A landscape with many peaks, sampled at points; each row gives a point and its height.
A climber steps from a point to the highest of its 6 nearest points, and stops where none of them is higher. Distance is the straight distance between rows; heights are no part of it.
J_518 h=51.2: -24 21 -36 -21 12 -16 3 18 -36 26 -42 13 31 12 9 8 -20 0 23 14 30 -26 4 -11 13 19 7 0
J_552 h=68.1: 25 19 -35 -58 3 -23 7 37 8 20 1 -2 37 44 -50 -10 35 -5 10 -54 -12 23 -55 2 14 7 -25 5
J_711 h=46.0: -10 13 -38 -31 12 -14 4 46 -29 42 -31 7 53 32 -26 0 -17 -20 19 -20 20 -15 -1 -7 22 10 -13 -12
J_167 h=53.4: -1 5 -34 -36 27 5 -8 -1 -12 14 -36 -13 1 -14 -16 -22 7 18 6 -6 -3 0 7 6 0 10 32 12
J_465 h=56.4: -46 32 -14 -6 -5 -34 35 51 -7 -3 -31 33 49 62 1 -5 -30 -34 37 -33 49 -49 -36 -39 21 10 -15 -28
J_459 h=42.0: -5 -4 -34 -17 18 8 -60 20 -36 48 -12 3 8 10 5 5 -1 -12 31 15 24 -1 17 -19 11 24 -25 8
J_413 h=16.3: 0 -50 62 74 -30 29 -15 -36 -4 -23 29 3 -41 -29 9 27 -8 2 -13 23 20 -1 5 -4 -8 -15 -22 -13
J_645 h=46.5: 3 19 -14 -14 -7 -50 53 35 15 -1 3 3 46 33 -29 10 -12 -2 -6 -28 -19 -5 -32 -4 11 -9 2 -7
J_532 h=51.3: -16 -7 20 55 -24 9 6 -4 -23 -5 -34 3 -21 -7 12 17 -28 0 19 28 39 -33 1 -28 18 0 -24 -9
J_202 h=63.9: 14 -11 16 -9 22 19 -24 -34 13 -9 38 -11 -35 -17 6 -7 17 12 -19 3 -44 31 7 28 -31 -12 21 6
J_605 h=51.6: -5 -11 6 23 -9 11 -16 -17 -1 2 5 0 -17 -11 19 9 1 25 -13 14 -5 -9 16 4 -25 -1 14 8
J_27 h=37.4: -6 -44 63 82 -19 16 -16 -47 -17 -15 5 -3 -37 -49 26 5 -11 -2 -27 37 27 -2 21 0 -7 -6 6 12
J_762 h=37.3: 5 -13 3 -4 24 33 -64 -37 -30 18 -22 2 -27 -24 39 -4 7 17 16 48 24 -31 70 16 -19 19 37 29
J_160 h=58.4: 16 -8 33 13 -5 21 -10 -32 31 -22 32 -18 -37 -34 -9 -12 8 30 -29 -20 -36 30 -2 24 -19 -17 30 13
J_428 h=59.8: 13 33 -45 -61 30 -1 -3 11 -3 4 -20 -20 23 -5 -25 -16 23 15 5 -16 -39 16 12 34 -16 -9 43 15
J_687 h=47.7: -17 2 -26 -8 -4 -11 -5 33 -8 14 -14 18 23 49 2 11 -15 -29 15 -17 31 -9 -25 -51 30 10 -39 -8
J_126 h=47.5: -15 15 -21 -10 8 -6 -10 25 -20 29 -16 9 19 31 16 6 -5 -20 21 -1 35 -9 5 -18 6 19 -38 0
J_729 h=61.7: -50 14 11 38 -28 -39 80 48 28 -57 -25 22 40 9 -5 -1 -46 -9 14 -9 31 -53 -20 -24 23 -14 -5 -32
J_441 h=58.2: 26 -7 -3 4 0 8 -21 15 -20 19 23 5 -7 32 4 24 2 -11 -4 4 -8 20 -16 -32 6 -7 -53 -3
J_682 h=68.5: -25 5 -2 4 -34 -25 62 17 22 -24 5 -1 23 14 -11 13 -15 4 -17 -26 -18 -16 -37 -2 10 -16 0 -28
J_363 h=73.4: 26 -19 24 -26 31 25 -59 -28 -4 18 50 2 -59 -17 7 -13 36 -10 -1 11 -44 51 31 9 -15 2 15 10
J_30 h=28.8: -6 -28 62 82 -49 -3 6 -12 3 -29 -2 -5 -12 -27 30 22 -33 -8 4 42 54 -18 -6 -46 15 -19 -45 -18
J_110 h=60.5: 11 -12 44 24 4 29 -37 -42 13 -12 24 -13 -43 -40 21 -14 -4 9 -19 20 -11 11 41 20 -35 11 38 18
J_229 h=56.0: -13 5 -28 9 4 0 -7 4 -10 9 -12 5 4 21 -13 19 4 -2 -4 17 -4 -6 17 -2 3 4 -13 3
J_372 h=46.9: -5 24 -26 -23 1 -21 30 33 20 9 3 2 26 29 -22 -2 8 8 -5 -26 -17 11 -30 -7 6 -5 -17 -6
J_755 h=67.6: 13 6 -17 -29 -8 -1 -4 32 -4 15 12 6 31 41 -45 0 28 -10 -6 -31 -6 21 -38 -12 22 -4 -55 -13
J_497 h=61.9: 13 1 -35 -30 4 -4 -5 36 1 41 12 2 21 36 -16 2 16 -3 -5 -19 6 16 -34 -21 24 9 -52 -5
J_444 h=47.1: -6 -14 -25 -16 5 -1 -24 40 -9 23 -23 13 21 56 7 16 -12 -32 38 -22 52 -5 -11 -45 24 22 -55 -13
J_985 h=62.7: 20 1 -15 -25 10 6 -7 -17 6 1 29 -13 -13 -19 -11 -3 25 21 -13 -3 -29 24 -5 24 -20 -8 28 14
J_995 h=65.9: 26 -43 57 26 2 33 -37 -52 15 -23 60 -10 -53 -33 17 -9 5 -9 -28 -10 -31 40 8 20 -13 -4 30 22
J_55 h=74.5: 28 12 -49 -57 29 -8 6 37 16 36 -7 1 27 10 -61 -16 30 7 -1 -28 -27 16 -33 8 -1 1 1 13
J_684 h=58.3: -14 10 0 -17 -7 -26 20 41 19 -7 -1 32 43 74 -5 15 -19 -19 16 -41 26 -25 -53 -38 33 -8 -67 -33
J_273 h=54.9: -13 -6 4 26 -22 -1 -8 21 -10 -17 -6 31 5 28 14 33 -36 -10 17 15 40 -15 -23 -34 13 -7 -44 -24
J_37 h=64.0: 30 20 -37 -57 31 8 -33 6 -15 36 2 -2 -11 -2 -12 -32 37 1 1 0 -37 25 15 31 -2 3 33 18
J_235 h=52.1: 7 -4 -36 -25 20 -2 -35 24 -18 41 4 9 6 29 -20 7 0 -4 -3 0 13 9 -10 -23 15 10 -46 10
J_693 h=53.8: -10 20 -39 -33 18 -12 -13 36 -24 41 -46 21 38 38 4 0 -20 -22 39 -12 52 -21 13 -18 3 33 -26 2
J_71 h=65.8: 35 -1 -16 -46 45 27 -60 -8 -4 31 17 -7 -15 -9 13 -25 39 -4 4 19 -36 25 27 18 -10 8 24 18
J_185 h=52.3: -5 -25 47 64 -9 7 -4 -29 -44 -4 -26 3 -40 -34 26 -1 -22 6 13 53 40 -39 33 -14 -1 -1 -8 3
J_698 h=65.0: -9 -15 31 50 -40 -12 52 -2 24 -35 3 0 5 -8 3 21 -23 2 -18 6 -1 -3 -20 -23 7 -14 -23 -14
J_546 h=42.4: 10 4 -49 -34 15 -8 -12 18 -23 56 -8 1 29 29 -11 2 2 -18 20 -9 8 4 -11 -12 6 25 -6 -1
J_712 h=47.6: -27 38 -44 -36 16 -35 39 42 -12 2 -30 18 63 25 -24 -3 -26 -12 30 -32 27 -29 -8 2 12 6 -1 -10
J_927 h=72.7: 12 -10 42 7 13 17 -46 -44 1 -11 -11 -9 -21 -44 40 -18 5 3 -7 10 -14 8 46 19 -22 9 73 19
J_774 h=55.7: 2 -3 -6 -4 -23 -8 2 36 -9 0 8 3 12 44 -2 29 -17 -7 9 -9 19 -3 -31 -32 29 -7 -71 -8
J_482 h=69.0: 22 -8 9 -4 -8 9 -7 -22 10 -7 35 5 -17 -18 -5 10 6 14 -22 8 -27 22 -15 -3 -10 -5 -10 5
J_753 h=51.9: 16 -2 -16 -27 17 7 -1 -1 -12 15 20 -3 3 24 -18 11 21 15 -11 -6 -19 31 -19 5 0 -8 -13 -5
J_170 h=61.6: -21 18 -9 2 -26 -6 31 44 27 -8 7 11 29 38 0 10 -20 1 -5 -21 10 -8 -35 -31 23 -8 -38 -18
J_503 h=65.3: -32 24 -12 20 -32 -35 64 13 -11 -26 -55 -6 15 -19 -4 0 -23 -4 27 11 31 -58 22 -17 15 9 23 -1
J_794 h=47.4: -41 43 -43 -19 16 -14 11 31 -27 26 -62 16 52 19 -5 -13 -35 -28 29 -7 51 -54 21 -13 9 33 11 -6
J_901 h=61.5: 16 -25 43 19 -7 31 -24 -32 5 -14 60 1 -43 -20 -3 15 19 -1 -30 -7 -36 31 -12 16 -16 -8 -5 3
J_873 h=67.2: 30 -3 -22 -44 24 13 -42 -9 -8 42 17 -2 -4 10 -18 -9 39 -6 3 12 -19 40 -5 6 0 12 -15 18
J_891 h=1.0: 5 -37 -11 10 23 49 -69 -15 -44 53 -27 17 -9 4 22 10 4 -21 20 59 39 -23 54 -27 1 28 -20 20
J_292 h=60.4: -38 8 17 44 -14 -16 46 0 -6 -33 -71 -12 -9 -42 5 -11 -36 4 24 40 46 -76 11 -5 20 24 20 -7
J_155 h=57.2: -7 -1 -13 -23 -6 -15 18 40 5 4 19 8 34 62 -7 25 -6 -16 10 -36 8 2 -45 -26 18 2 -68 -13
J_222 h=63.0: -35 23 0 34 -26 -17 61 37 34 -53 -15 24 41 48 13 4 -41 -16 23 -19 36 -42 -43 -38 30 -10 -41 -51
J_491 h=64.7: 20 32 -56 -68 28 -25 7 23 13 24 -17 -14 25 9 -40 -24 26 14 19 -27 -28 -5 -6 33 8 -3 29 16
J_265 h=55.1: -9 -32 57 65 -6 8 -9 -32 -37 -13 -56 -20 -25 -48 33 -20 -22 10 8 58 50 -52 40 2 -5 17 32 17
J_244 h=44.3: -9 30 -54 -59 31 -30 11 45 -12 41 -35 6 52 30 -30 -19 -2 -15 33 -38 14 -22 -20 -11 29 28 8 -2
J_239 h=53.9: 31 -30 77 50 2 24 -21 -65 23 -38 37 -8 -43 -51 28 -40 7 -7 -36 5 -8 35 13 23 -3 -4 35 3
J_195 h=47.0: 15 14 0 -13 -20 -12 40 0 18 -18 35 -12 1 1 -31 1 7 15 -19 -37 -52 25 -42 22 -6 -26 -9 2
J_309 h=61.0: 1 -14 31 18 20 18 -50 -32 -20 -10 -2 3 -30 -25 39 -4 0 5 -5 25 -7 -3 56 23 -31 19 43 20
J_886 h=62.0: -27 23 -25 -11 -5 -35 46 46 16 -10 -10 31 36 51 -20 9 -30 -20 4 -41 22 -13 -34 -27 22 -3 -43 -28
J_173 h=42.2: 13 1 -1 -25 26 18 -52 -24 -27 13 -8 -3 -13 -28 27 -18 26 11 16 19 -16 -11 53 31 -21 7 57 33
J_9 h=76.1: 29 -18 15 -24 13 47 -41 -31 -9 14 82 -5 -54 -6 -14 0 54 -13 -17 13 -46 60 14 12 -23 5 -13 -11
J_134 h=34.6: -1 -27 7 30 4 41 -64 -7 -38 22 2 22 -23 12 40 17 -7 -18 12 64 40 -6 22 -30 4 2 -63 16
J_733 h=58.9: 5 -7 -11 -20 -7 -11 9 19 -6 12 25 7 1 30 -14 19 4 1 -4 -18 1 18 -29 -22 20 1 -38 -12
J_420 h=57.5: 41 16 7 -44 24 19 -58 -33 -2 9 15 -16 -19 -18 19 -29 27 -7 2 5 -26 39 45 25 -32 8 70 22
J_495 h=62.8: -32 2 7 32 -31 -21 56 18 14 -28 -24 -4 22 0 7 10 -33 -5 -3 -10 15 -28 -25 -25 11 -11 1 -16
J_513 h=59.4: 20 20 -18 -41 -6 -14 57 20 37 -11 22 -8 24 23 -60 -7 22 28 -11 -48 -51 24 -63 39 8 -20 5 -3
J_537 h=45.4: -3 -10 3 12 10 34 -52 -9 -17 34 1 14 -5 10 27 5 -7 5 16 40 20 -4 27 -19 -8 2 -29 12
J_21 h=43.9: -3 -30 36 57 -36 20 -12 -11 -25 -10 9 4 -27 -12 22 23 -14 5 8 47 34 -16 12 -29 1 -7 -34 -8
J_920 h=50.1: 14 -6 -3 -13 7 25 -39 -10 -16 31 36 7 -30 14 1 7 21 -6 -15 28 -8 21 9 -20 -9 13 -34 3
J_883 h=61.3: -33 4 6 41 -33 -21 46 5 -5 -43 -67 -3 4 -22 20 -1 -37 -19 23 14 42 -59 2 -6 22 10 16 -2
J_47 h=68.8: 27 6 -12 -40 25 14 -19 6 -7 21 21 -8 -20 -2 -10 -24 50 14 0 -2 -46 29 0 15 -11 -10 17 5
J_663 h=55.5: -37 24 -19 -6 16 -10 15 3 -30 15 -56 9 18 -5 12 -5 -24 -2 30 41 38 -42 29 5 -4 20 13 15
J_550 h=64.2: 14 10 -30 -36 -11 6 -6 16 1 24 14 9 13 30 -31 -8 30 3 -5 -19 -20 31 -41 -3 14 15 -34 -4
J_209 h=65.2: -9 -15 6 23 -29 -32 31 -23 35 -19 1 -12 5 -38 4 -1 -5 11 -25 -13 -18 9 -9 22 -2 -11 34 -3
J_677 h=59.2: 25 35 -42 -70 31 -18 4 10 14 7 -4 -29 12 0 -32 -26 31 6 6 -25 -41 28 -16 45 -16 -10 45 12
J_960 h=56.8: 14 31 -3 -23 35 -7 8 -15 23 -21 -6 -15 -11 -27 -12 -25 11 13 -9 -26 -49 28 19 46 -29 -14 59 8
J_803 h=50.3: 0 -33 60 40 -7 16 -22 -43 -18 -21 -9 -13 -37 -52 24 -12 -1 15 -29 24 10 -8 28 5 -10 0 30 8
J_383 h=48.4: -24 19 -49 -32 27 -23 15 36 -21 47 -43 18 60 32 -11 -7 -21 -23 37 -33 48 -29 0 -19 16 37 -7 -9
J_418 h=53.7: -42 37 -36 8 -13 -52 92 19 4 -42 -49 -1 46 -8 -15 -4 -37 -3 33 -18 24 -62 6 -10 3 8 35 -11
J_214 h=57.7: -2 -6 38 30 20 19 -40 -35 -21 0 -12 -9 -18 -26 24 -12 5 10 15 47 23 -17 63 16 -19 6 50 21
J_51 h=36.1: 24 -7 0 -35 36 49 -75 -23 -28 36 31 -4 -36 3 33 -32 45 -12 7 16 -41 32 49 10 -13 12 37 24
J_113 h=49.9: 11 -34 -10 -9 6 22 -53 24 -11 19 10 15 2 34 12 16 6 -14 11 1 23 21 -6 -38 4 17 -83 -6
J_304 h=39.3: -3 4 -31 -17 32 4 -39 -1 -39 46 -36 0 9 0 3 -2 0 -5 12 24 18 -22 39 16 0 19 19 22
J_75 h=50.5: 16 8 8 -12 32 0 -17 -27 14 -21 -2 -30 -12 -33 11 -29 10 -4 -8 -9 -46 29 43 35 -30 4 67 25
J_68 h=43.7: -12 28 -69 -48 37 -17 7 32 -33 55 -48 22 40 21 -17 -14 -9 -5 44 -18 35 -27 3 1 14 35 15 2
J_346 h=55.9: -1 -15 32 27 6 -2 -11 -30 -2 -15 -18 -15 -21 -47 37 -10 -10 2 -10 28 17 -12 27 22 -15 -3 43 14
J_545 h=53.0: -28 8 1 -1 -15 -10 3 43 19 -5 -7 33 28 70 14 13 -31 -31 22 -21 44 -6 -33 -44 38 -1 -85 -38
J_449 h=47.9: -10 -4 -1 26 -17 4 -16 4 -21 8 -11 24 -12 17 26 21 -24 -6 21 25 32 2 5 -43 20 2 -43 -3
J_72 h=52.6: -24 16 -32 -39 7 -28 12 59 5 15 -41 29 51 68 4 2 -10 -27 48 -54 61 -34 -31 -39 42 4 -52 -34
J_808 h=48.0: -5 -18 15 21 9 18 -36 -23 -25 14 -12 6 -21 -24 23 -6 -5 13 4 46 29 -20 52 -10 -12 2 20 22
J_948 h=46.2: -24 -2 1 28 -9 5 -18 7 -27 0 -42 19 -1 -9 22 6 -22 5 26 50 43 -32 23 -10 0 13 -4 6
J_118 h=33.6: -18 -15 14 30 8 25 -36 -19 -47 18 -36 18 -10 2 32 10 -11 2 29 64 50 -20 38 -7 -4 23 -20 14
J_571 h=72.8: 41 9 -9 -49 -3 3 5 34 10 23 37 -2 12 47 -45 -1 38 -8 -9 -42 -29 42 -49 1 1 10 -47 -9
J_112 h=58.5: -31 13 -12 30 -21 -21 36 30 -6 -8 -23 15 9 17 11 11 -28 -14 13 12 28 -34 -11 -32 10 2 -16 -13
J_691 h=60.8: -15 -4 4 18 0 -1 19 -17 -12 -8 -31 -9 -8 -31 8 -14 -16 6 -2 18 14 -11 24 23 -9 13 39 6
J_319 h=55.8: 2 5 2 2 -8 -4 10 -8 27 -4 28 -14 -20 -3 -9 -2 15 14 -18 -9 -38 26 -19 21 -20 -15 9 -2
J_46 h=54.1: 6 21 -26 -34 -4 -13 19 17 18 -6 6 -20 17 -3 -29 -2 14 20 -9 -31 -44 19 -22 16 -7 -13 17 -2
J_193 h=74.1: 33 -16 -6 -44 12 26 -21 6 13 27 51 9 -11 8 -30 -4 45 -6 -14 -3 -42 38 -19 20 -14 -4 -29 8
J_353 h=32.0: -8 15 -7 -7 17 21 -31 8 -46 31 -47 6 10 -7 16 -10 -22 -4 31 57 66 -52 48 4 -3 27 0 26
J_84 h=58.8: -6 -1 23 15 6 -7 14 -30 8 -34 -29 -32 -3 -47 22 -24 -10 12 -10 -25 -14 7 22 33 -20 9 58 8
J_3 h=67.7: 22 -15 29 -5 19 37 -51 -39 -5 -9 29 -3 -44 -23 26 -28 28 4 -17 16 -37 37 43 17 -29 -9 44 14
J_539 h=37.9: -2 -19 17 41 -3 19 -51 -13 -38 2 15 25 -23 25 21 23 -16 -21 8 47 29 6 6 -36 13 0 -65 -3
J_994 h=61.8: 15 19 -9 -23 18 6 -5 -14 21 -3 17 -16 -14 -19 -13 -12 25 2 -13 -20 -37 24 -1 26 -24 -11 36 1
J_326 h=54.3: 28 -3 66 23 36 15 -43 -44 21 -39 7 -16 -19 -62 41 -36 -8 -7 -23 -22 -30 34 41 27 -17 3 79 36
J_368 h=66.6: -10 -4 15 20 -35 -19 37 9 25 -32 17 -2 14 15 -9 22 -11 11 -16 -12 -19 0 -38 -11 6 -4 -21 -10
J_633 h=58.7: -29 -2 19 48 -27 -15 26 -4 4 -7 -29 -6 3 -23 4 20 -15 3 -14 11 43 -24 -1 -19 12 -7 9 -8
J_763 h=61.1: -29 7 -8 35 -22 -37 87 -3 7 -32 -63 -10 15 -35 1 -20 -35 -4 18 -16 31 -42 7 18 13 8 39 -9
J_393 h=52.4: 10 14 40 5 18 -12 13 -27 32 -42 -20 -46 4 -64 6 -49 -2 5 -22 -46 -40 24 23 54 -12 0 76 17
J_864 h=68.7: -19 -2 -10 10 -2 -28 51 4 12 -34 -36 -25 14 -30 1 -9 -20 21 -11 -17 9 -13 6 25 -4 -11 53 -5
J_736 h=55.6: 6 -8 -19 -7 2 18 -25 7 -10 29 32 1 -5 18 1 1 24 3 -6 11 -2 27 -17 -5 -11 0 -39 4
J_999 h=51.1: 9 7 31 5 14 -1 2 -42 26 -21 17 -28 -13 -36 14 -27 -3 1 -26 -29 -34 35 14 43 -18 -27 52 8
J_22 h=45.0: -3 -28 43 39 -8 13 -26 -19 -11 -11 -3 -10 -24 -24 26 16 -9 0 -17 46 26 -16 17 -8 -13 -10 4 9
J_274 h=60.9: -37 29 -3 29 -15 -35 66 54 22 -43 -39 27 44 31 4 19 -38 -19 17 -11 42 -52 -19 -43 18 -12 -27 -37
J_77 h=74.2: -24 22 -26 -2 -2 -30 46 10 10 -14 -36 -6 36 -21 -7 -4 -25 11 11 -9 -2 -40 24 15 -7 9 49 -11
J_434 h=67.5: -29 25 -21 -5 -1 -10 20 3 -11 -7 -42 -1 22 -12 -1 0 -6 15 2 2 19 -34 22 15 -7 9 31 4
J_680 h=65.6: 12 19 -8 -28 -20 -15 53 28 32 -12 30 -6 6 48 -55 13 10 9 -14 -43 -39 26 -55 11 11 -19 -27 -5
J_790 h=67.9: 7 25 -34 -48 -11 -22 38 19 39 14 16 -17 10 18 -47 -11 36 27 -7 -37 -45 28 -34 26 -18 -7 2 6
J_760 h=56.9: -25 -5 28 33 4 -9 9 -21 -15 -6 -53 -20 -7 -50 19 -13 -27 11 11 36 38 -56 32 11 -5 15 40 15
J_686 h=65.7: -15 -4 -3 5 -35 -30 76 7 42 -34 9 -19 18 -6 -28 5 -7 12 -25 -43 -31 -3 -34 24 13 -22 24 -16
J_615 h=57.6: 0 -15 31 28 -32 14 32 -12 20 -26 44 -10 -7 -9 -19 37 -4 12 -27 -15 -29 7 -34 2 5 -22 -23 -13
J_542 h=59.3: -3 47 -50 -46 11 -24 41 39 6 -1 -17 -12 50 3 -45 -26 10 6 17 -42 -24 -9 -13 21 0 -7 25 3
J_176 h=43.2: 16 -24 -10 -9 16 25 -56 -3 -22 40 7 15 1 4 11 -1 24 2 10 22 -6 23 32 -3 -2 15 -13 24
J_731 h=63.7: 2 -3 16 16 -34 -22 77 -7 52 -35 28 -13 11 -24 -30 0 -12 19 -39 -49 -55 14 -42 16 15 -25 -5 -9
J_261 h=73.5: 36 -19 -7 -35 30 54 -66 -20 -10 23 51 6 -53 7 -11 -10 60 -16 -4 19 -35 40 14 -6 -5 -4 -28 14
J_299 h=73.8: 31 -15 -6 -30 29 21 -50 -11 -4 32 35 1 -35 -2 -12 -7 47 1 7 9 -35 41 6 9 -14 6 4 12
J_136 h=44.1: 15 -24 47 45 -10 24 3 -46 24 -29 17 -21 -33 -48 17 -11 -2 0 -32 1 -11 24 1 18 -14 -25 33 2
J_654 h=55.2: -1 0 -22 -18 16 11 -29 -7 -16 42 4 9 -7 18 12 0 21 8 9 20 -10 7 9 4 -10 11 1 13
J_183 h=76.3: -28 11 -24 -16 19 -2 -24 24 -37 36 -46 21 37 28 22 -5 -20 -17 37 26 51 -31 19 -15 17 27 -13 5
J_743 h=26.9: 11 -37 50 88 -44 20 -11 -21 -21 -20 6 1 -32 -32 31 30 -27 -8 2 46 47 -25 7 -23 7 -24 -34 -7
J_595 h=65.5: -23 18 -7 -3 -15 -53 72 2 38 -41 -18 -33 34 -37 -7 -9 -12 11 -10 -44 -6 -24 -17 32 16 -15 55 -11
J_704 h=64.9: -4 -9 10 12 -29 -17 52 -2 37 -38 24 1 14 0 -32 24 -7 19 -36 -35 -35 5 -39 -5 10 -15 -24 -15
J_877 h=42.3: 7 -38 11 16 8 30 -54 -5 -24 24 23 21 -23 15 25 36 12 -14 3 25 28 20 21 -35 7 -2 -73 -1
J_548 h=53.3: 7 -19 47 56 -11 16 -9 -46 -14 -21 -29 -9 -34 -38 26 -15 -9 0 -6 43 39 -29 37 14 -3 4 29 23
J_211 h=43.1: 0 -20 29 33 -17 14 -12 -21 10 -13 20 -5 -25 -23 19 0 -4 10 -8 17 2 2 -2 -1 -17 0 -2 4
J_344 h=49.6: 3 15 -26 -15 7 -21 9 19 10 11 -6 -7 29 8 -17 -11 5 20 2 -12 -4 11 -3 22 -17 -6 23 13
J_720 h=69.8: 26 -30 54 3 23 32 -56 -54 15 -18 64 -7 -59 -36 21 -17 27 -10 -13 3 -43 51 29 7 -29 -8 29 8
J_563 h=60.3: 1 -8 16 7 8 9 -8 -29 6 -16 -10 -19 -15 -28 17 -17 -1 11 -9 1 6 1 31 30 -9 2 42 14
J_671 h=57.0: 11 11 -45 -52 25 -3 -13 13 -8 46 -5 -4 10 7 -24 -15 34 9 -6 8 -14 20 3 20 0 4 13 17
J_898 h=63.6: 0 -5 14 35 -17 -8 26 -16 13 -23 -20 -11 -4 -44 11 3 -17 16 -33 8 8 -7 3 12 0 1 39 -4
J_263 h=52.2: -5 -2 -19 -6 16 12 -22 -8 -3 7 -8 -4 -21 -13 11 2 6 13 -8 8 9 -7 12 12 -10 3 23 6
J_426 h=69.9: -3 -23 6 28 -10 19 -25 -1 -7 8 23 1 -18 12 12 19 -1 1 -4 34 12 8 -2 -19 -14 -17 -29 -5
J_70 h=65.4: -32 13 -15 4 -16 -37 63 19 9 -17 -26 1 23 6 -8 6 -16 4 7 -12 2 -18 -12 11 13 -8 15 -16
J_515 h=59.1: 8 -34 5 -3 -8 24 -21 -19 -14 3 33 11 -18 -10 4 19 10 8 -16 29 -19 17 5 -5 -18 -13 -13 -9
J_528 h=62.9: 43 -5 17 -51 30 41 -63 -38 -13 9 49 1 -58 -6 17 -38 48 -27 18 14 -44 43 46 18 -15 4 33 34
J_218 h=47.3: 26 10 -15 -12 -2 -7 12 -6 23 1 19 -11 3 -5 -19 -5 26 29 -16 -17 -48 28 -14 12 -5 -12 -4 -9
J_140 h=60.6: 6 44 -23 -41 4 -40 33 7 40 -17 0 -27 20 -17 -24 -24 18 25 3 -44 -40 10 -16 47 -6 -14 65 8
J_250 h=54.0: -13 -15 17 51 -22 9 0 -10 -20 -12 -30 -3 -17 -26 14 3 -24 2 2 36 36 -25 15 2 -12 -7 13 10
J_970 h=64.1: -23 -1 32 42 -42 -21 51 21 22 -44 -20 16 25 26 8 16 -46 -15 6 0 26 -47 -28 -34 31 -16 -48 -29
J_847 h=78.3: -5 12 4 6 -20 -19 33 -1 22 -12 6 -1 10 3 -5 7 -10 22 -20 -6 -24 1 -17 15 1 -16 2 -13
J_890 h=57.1: 3 -23 20 57 -34 0 4 -12 -11 -17 -4 11 -8 -20 12 28 -14 -1 -9 18 18 3 1 -22 1 -12 -19 -10
J_2 h=64.8: -16 0 -3 22 -29 -2 17 6 -3 -7 -1 3 -1 -9 -1 20 -8 9 -5 5 5 -8 -9 -2 5 -13 -1 -15
J_706 h=60.7: -25 11 -8 11 -21 -11 41 16 17 1 -2 10 20 25 6 25 -25 0 11 -4 32 -19 -22 -25 14 -11 -34 -15
J_233 h=66.1: -10 25 -37 -22 -2 -44 44 13 27 -14 -26 -37 27 -20 -13 -12 -11 16 -3 -20 -28 -1 -6 28 -5 -5 47 -1
J_912 h=54.6: 21 -13 3 2 -9 20 -10 -10 13 5 61 -1 -14 25 -26 35 17 10 -19 -3 -14 20 -21 -5 -1 -11 -51 0
J_509 h=74.8: 30 -5 1 -33 -2 21 -14 -25 12 9 65 10 -43 2 -27 4 43 0 -26 -3 -45 37 -15 15 -12 -6 -25 2
J_576 h=70.4: 1 -5 -16 11 -16 -8 7 17 -9 -9 4 14 -4 18 -3 18 -15 11 -9 7 5 0 -3 -18 2 -12 -36 -21
J_849 h=72.6: 30 -40 26 -1 22 36 -48 -28 -11 -3 64 15 -50 1 0 5 38 -2 -15 23 -30 36 22 6 -19 -4 -7 10
J_42 h=52.9: -16 23 -35 -29 2 -21 14 38 -15 25 -9 0 38 35 -22 -4 3 -8 3 -14 -4 -8 -30 -6 16 8 -14 -8
J_168 h=41.4: 33 -4 15 -34 37 39 -72 -42 -14 17 22 -9 -33 -22 35 -20 32 -6 19 13 -36 25 66 22 -21 22 72 42
J_936 h=43.0: -1 -11 13 15 -10 28 -32 -31 -5 6 11 11 -33 -14 27 5 15 -10 0 38 4 5 25 10 -16 9 10 8
J_466 h=53.2: -6 -4 -22 -26 1 -11 -10 40 9 14 -6 28 30 77 7 24 -7 -21 20 -45 52 -5 -33 -44 29 12 -63 -27
J_741 h=55.3: 24 14 -24 -38 11 -22 11 56 11 21 7 13 40 66 -24 11 9 -26 4 -69 24 -5 -50 -24 37 5 -70 -15
J_188 h=55.4: -36 37 -37 4 -8 -28 48 30 -2 -3 -41 15 27 15 -5 4 -26 6 25 -14 19 -48 0 -7 14 24 0 -19
J_607 h=69.6: -8 -12 -16 -2 23 15 -52 9 -36 43 -3 15 2 34 30 19 3 -13 13 21 48 -3 24 -25 23 31 -50 17
J_114 h=50.2: 18 0 -16 -31 42 27 -50 -6 -26 46 2 2 -9 2 8 -16 26 -3 15 20 -21 -4 31 12 -3 7 27 18
J_494 h=48.5: 16 -10 42 27 -20 17 11 -48 37 -39 50 -24 -27 -42 -6 -12 -6 9 -54 -5 -34 40 -20 28 -17 -20 19 2
J_824 h=47.2: 8 -16 32 35 -3 12 -35 -42 -27 -1 23 -2 -34 -30 20 20 3 16 -4 39 -4 8 12 -12 -15 -8 -5 -6
J_723 h=65.1: -27 14 6 22 -34 -27 58 31 43 -49 -1 20 33 50 -3 15 -39 -19 -3 -29 0 -34 -42 -45 26 -4 -43 -24
J_908 h=53.1: -1 -21 18 35 -25 8 -2 -22 21 -19 37 -13 -10 -6 -6 27 4 15 -30 4 -24 17 -16 10 -9 -20 -23 -4
J_318 h=56.7: -15 0 32 65 -22 -8 47 0 1 -30 -61 4 -9 -28 14 -1 -47 -6 17 27 47 -50 7 -19 16 7 -6 -13
J_674 h=52.0: 9 -27 44 36 -3 31 -28 -38 4 -18 37 -4 -44 -18 14 9 6 3 -23 13 -21 19 1 -1 -23 -21 -2 -4
J_618 h=77.7: 51 -10 9 -46 24 36 -40 -11 2 11 60 10 -41 3 -10 -14 60 -10 -8 10 -44 46 -5 17 -24 6 -18 -4
J_984 h=59.0: 11 -34 82 46 -9 34 -18 -65 19 -38 79 -6 -57 -55 11 -11 2 -12 -37 4 -36 52 0 13 -15 -24 8 -5
J_700 h=57.9: -5 34 -48 -45 19 -24 18 10 -11 2 -20 -2 33 2 -21 -1 3 -6 11 -13 -8 -16 8 19 -18 -5 39 2
J_603 h=70.2: 24 -19 9 -5 -3 27 -17 -28 23 -10 61 3 -38 -18 -17 6 27 10 -21 -4 -45 44 -23 9 -16 -18 -9 -7
J_290 h=58.6: 25 -1 -2 -31 -4 2 -1 -7 15 0 36 -21 -19 1 -36 9 25 6 -16 -4 -37 41 -21 13 -15 -13 4 -7
J_721 h=50.7: -5 9 -24 -28 9 -19 -2 54 -11 41 -26 10 39 42 -13 7 -10 -16 22 -46 40 -9 -33 -26 29 13 -36 -4
J_972 h=61.2: -11 21 7 0 9 -35 54 -15 34 -27 -9 -25 15 -27 -11 -14 3 16 -21 -34 -41 7 -7 29 -12 -18 60 -4
J_963 h=62.5: 10 6 13 1 -41 -23 59 26 47 -12 28 9 16 21 -23 32 -5 9 -23 -39 -35 6 -59 -1 15 -26 -21 -24
J_477 h=64.4: -13 28 -6 -13 9 -26 13 -10 11 -24 -31 -19 2 -34 -3 -14 1 19 -20 -18 -11 -7 19 33 -18 -6 57 -1
J_863 h=56.6: -14 13 -10 10 -7 2 11 12 -18 0 -21 9 3 0 17 13 -13 1 7 30 17 -20 17 -15 6 4 -2 0
J_754 h=66.7: -10 0 19 33 -42 -27 85 21 36 -41 7 1 29 10 -15 6 -29 4 -20 -12 -15 -23 -37 -21 28 -7 -11 -28

Where does a climber stop that starts at each point below?
J_118 -> J_927
J_84 -> J_77
J_202 -> J_618
J_393 -> J_77
J_760 -> J_77
J_960 -> J_77
J_222 -> J_847
J_698 -> J_847
J_72 -> J_847
J_482 -> J_618
J_420 -> J_618
J_168 -> J_618

Two climbers start at each pair of points below. Name the first point that both come to, or write never.
J_51 and J_176 -> J_618
J_995 and J_160 -> J_618
J_274 and J_465 -> J_723
